Each row is a point on a landscape with many valleys, with its height.
A ball rolls from a point to the lowest of its 6 nearest points, and stops where none of them is lower. Distance is the straight distance between rows; heights are no part of it.
<321> h=316: [ -3 -16  15 -29 -22  55 -31  16]
<306> h=349: [ 16 -16  10 -41 -50  48 -29  28]
<555> h=337: [ -7  23 -32  17  59  -8  16 -49]
<411> h=434: [-12  52 -13  17  83 -34  16 -65]
<630> h=190: [  9 -21  51 -47  74  35 -59  34]
<605> h=81: [-18  -7  17 -38  39  57 -45 -12]
<29> h=89: [-14 -17  18 -34  21  62 -46   8]
<224> h=107: [-17 -20  39 -44  68  50 -51  -9]
<665> h=234: [ -4   9 -36  41  16 -22  35 -17]
<63> h=97: [  1 -15  40 -39  44  55 -47  25]
<527> h=242: [ 49 -12  35 -64 -62  29 -26  54]
<415> h=212: [-12 -10 -29   3   2  54 -12 -18]
<416> h=288: [ 37  -5  39 -47 -39  39 -27  55]
<271> h=473: [ -4  62  20  21  88 -55  39 -57]
<615> h=196: [ 10 -31  62 -48  83  37 -67  15]
<541> h=261: [ 14 -16 -19 -10 -58  38 -21   4]
<355> h=327: [  3 -20 -45  19 -36  20  -3  -4]
<243> h=263: [ 13 -16 -11 -19 -58  40  -8   8]
<117> h=162: [ 11 -14 -50  32 -52 -13   6  -2]
<150> h=151: [-12 -12   8 -28  -3  60 -32  11]
<432> h=140: [-23  -4 -23   0  40  46 -24 -39]
<429> h=613: [-29  36  43  26  19 -68  66 -22]
<226> h=460: [  1  42 -23  23  77 -25  20 -59]
<236> h=120: [ 13 -10  37 -42  22  50 -47  44]
<278> h=279: [-32   6 -12 -19  69  42 -34 -56]
<596> h=247: [ 59 -12  34 -72 -83  12 -26  51]
<185> h=499: [-11  67  41  16  81 -63  38 -54]
<310> h=438: [ -8  52  -4  18  87 -50  23 -68]
<412> h=225: [ -7 -10 -43  41 -10  -9  26 -12]
<214> h=150: [ 32  -8  47 -52  37  44 -47  62]
<512> h=352: [-36  19  38  42 -11 -76  66  -6]
<186> h=56: [  8  -8  18 -46 -16  60 -27  18]
<91> h=308: [-19  11 -35   8  56  27 -17 -63]
<353> h=560: [  3 -14 -20 -11 -30  47 -15   3]
<576> h=344: [-30   1  29  44 -42 -84  48  23]
<337> h=93: [-27  -5  10 -29  49  57 -32 -28]
<666> h=413: [-27  39  24  29  49 -59  56 -31]
<467> h=446: [  8  -2 -37  48 -19 -50  29   5]
<398> h=665: [  0 -15 -40  52 -38 -52  22  11]
<590> h=416: [ 18 -24 -58  44 -74 -47   6  17]
<410> h=348: [ -7  39 -15  27  53 -39  36 -29]
<490> h=232: [ 25 -30 -45   9 -79 -11  -4  12]
<237> h=197: [ 33 -11  12 -47 -78  27 -25  35]
<40> h=92: [ 16 -25 -20 -26 -84  35 -24  15]
<474> h=307: [-15   0   5  58 -23 -78  46  13]
<496> h=135: [-17  26   5  41  18 -59  58 -12]
<162> h=229: [ -7  14 -20  50   7 -48  58  -5]
<202> h=345: [-35  -4  29  46 -55 -92  43  25]
<149> h=192: [-15 -12 -40  19   9  28   2 -23]
<487> h=189: [ 17 -23 -43  -8 -95   2 -28   6]
<390> h=180: [-10   9 -49  25  24  26  10 -30]
<217> h=343: [-33   4  31  45 -25 -76  61  17]
<339> h=249: [ -1  -2 -36  15  -9  31  -1 -17]
<3> h=297: [ -6   0  -9  51  -8 -66  48  13]
<377> h=364: [ 36  -6  42 -63  -8  44 -28  63]
<55> h=254: [ 65 -13  36 -74 -53  10 -21  69]
<317> h=789: [  3 -21 -25  55 -55 -83  27  28]

For each start below, name every point that the ball comes to, in order.
<317>: <3>, <496>
<596>: <237>, <40>
<527>: <237>, <40>
<214>: <63>, <605>
<55>: <237>, <40>

For each start below, name the point where the ball stops.
<467>: <117>
<202>: <496>
<474>: <496>

Call two points neighbours if one is among the 6 nearest of the other. Go from one point of each pair to the other, from neighbour to neighbour, staying as low as possible. Name the highest point that can't be avoided.
<605>, <496>: <162>
<186>, <117>: <412>
<605>, <186>: <29>
<40>, <117>: <487>
